Points on a hilly landscape, in no order, each with its height.
From any point a climber steps to the highest of the 4 points nearest to it. It stops when none of these is higher. Distance is the straight distance between rows; heights are no part of it.
dob: 115  117  112  105  114  109  97  92  h=42.6
duz: 122  122  105  107  105  103  104  95  h=58.8
kar: 87  90  61  90  101  104  99  108  h=32.1
tes: 142  143  74  101  88  93  125  121  h=27.8
Dupod: 158  140  121  112  100  99  115  100  h=61.4
Vuv: 135  130  92  106  101  102  110  105  h=57.7
vogu: 83  92  95  98  106  109  92  94  h=29.4
tupu: 40  43  67  87  72  89  93  98  h=54.7
gaba: 48  51  75  91  86  94  90  102  h=35.7
koto: 98  96  138  104  121  111  93  86  h=21.9
Ruvi: 113  111  127  106  118  106  101  88  h=54.5
Kema: 132  118  143  108  123  107  104  86  h=61.9
Kez: 90  96  84  101  104  103  98  102  h=34.1
rim: 88  97  125  101  117  110  93  88  h=56.1
Tasev: 156  147  90  106  78  96  127  118  h=22.8
Zaf: 61  78  100  102  101  101  88  95  h=27.2
tozis: 74  83  85  98  103  104  93  99  h=29.3
nabuv: 83  87  131  100  118  106  89  85  h=36.3
mon: 167  138  153  114  111  101  109  96  h=52.7
bogos: 110  107  47  89  92  95  106  124  h=30.5
Sumu: 127  126  66  102  90  94  116  119  h=42.0
siro: 158  138  135  114  103  100  110  100  h=61.6
benel: 61  60  65  88  85  99  95  101  h=27.1
sival: 142  140  91  105  93  94  117  108  h=54.6
Vofem: 126  124  53  89  88  93  115  125  h=34.8
binag: 149  134  121  111  105  101  110  98  h=65.9
Vifab: 39  50  93  95  76  87  85  95  h=25.2
gifi: 56  66  98  98  96  99  87  98  h=26.9
Pir: 65  78  133  101  108  102  83  89  h=28.6
Dav: 135  126  135  109  118  105  106  89  h=60.1
mav: 44  53  106  94  90  90  83  93  h=19.4
zitu: 69  68  59  88  87  98  94  111  h=21.4
gilil: 160  147  108  115  86  94  115  108  h=39.2
ler: 73  89  100  101  102  110  91  96  h=28.5
zibe: 60  67  82  93  90  99  92  102  h=29.0
Zes: 79  78  49  87  92  101  96  113  h=23.0
lod: 147  127  142  111  118  105  108  87  h=59.9
liva: 143  137  67  101  77  89  129  127  h=19.9
Togiv: 112  106  136  105  124  110  97  83  h=13.3
zenir: 98  100  65  91  99  102  99  116  h=37.0
soz: 132  133  60  90  82  95  123  123  h=32.0
Nis: 102  106  78  100  101  108  102  105  h=39.5
Lilop: 74  88  117  102  108  105  88  89  h=31.0
mosu: 90  89  43  83  92  102  99  116  h=21.1
tosi: 82  91  78  98  98  103  95  103  h=31.2
pef: 58  49  53  81  83  93  95  105  h=29.9
Larer: 57  65  132  99  105  97  85  92  h=27.0
pes: 58  71  118  98  97  96  85  91  h=25.8
Favo: 127  118  133  106  121  108  104  88  h=51.8
pizus: 116  117  97  101  105  105  101  100  h=53.1
fimin: 113  112  75  102  102  101  103  108  h=44.1
pabe: 109  106  118  102  117  107  96  90  h=18.5
kag: 93  93  146  101  124  107  90  79  h=59.7
seve: 42  51  136  98  95  85  82  91  h=2.0
Nedo: 54  62  155  97  109  91  82  90  h=23.7
Sodis: 47  57  97  94  85  91  88  95  h=25.6
teto: 71  76  147  100  118  104  84  81  h=27.4
dem: 75  78  70  93  98  105  92  105  h=28.1
Keran: 47  61  123  97  94  93  81  87  h=20.8
Rabit: 123  128  81  104  97  98  111  110  h=51.3
Sot: 135  130  112  110  108  102  105  94  h=63.0
faz: 152  147  66  94  65  92  139  129  h=10.8
suzu: 144  126  129  107  111  99  106  91  h=63.3
fibal: 152  140  109  114  93  94  113  103  h=54.0
geku: 100  106  99  102  106  107  97  95  h=34.5

Call two points neighbours if one is among the 4 nearest of the other. Go from one point of each pair to the other, from neighbour to neighbour, staying as high as possible. Name the lowest point that can't be avoided.
rim, binag | ler
tupu, Ruvi | dem
binag, Ruvi | Favo

For each start below, name the point where the climber stops.
mon | binag
lod | binag
faz | binag
zitu | tupu
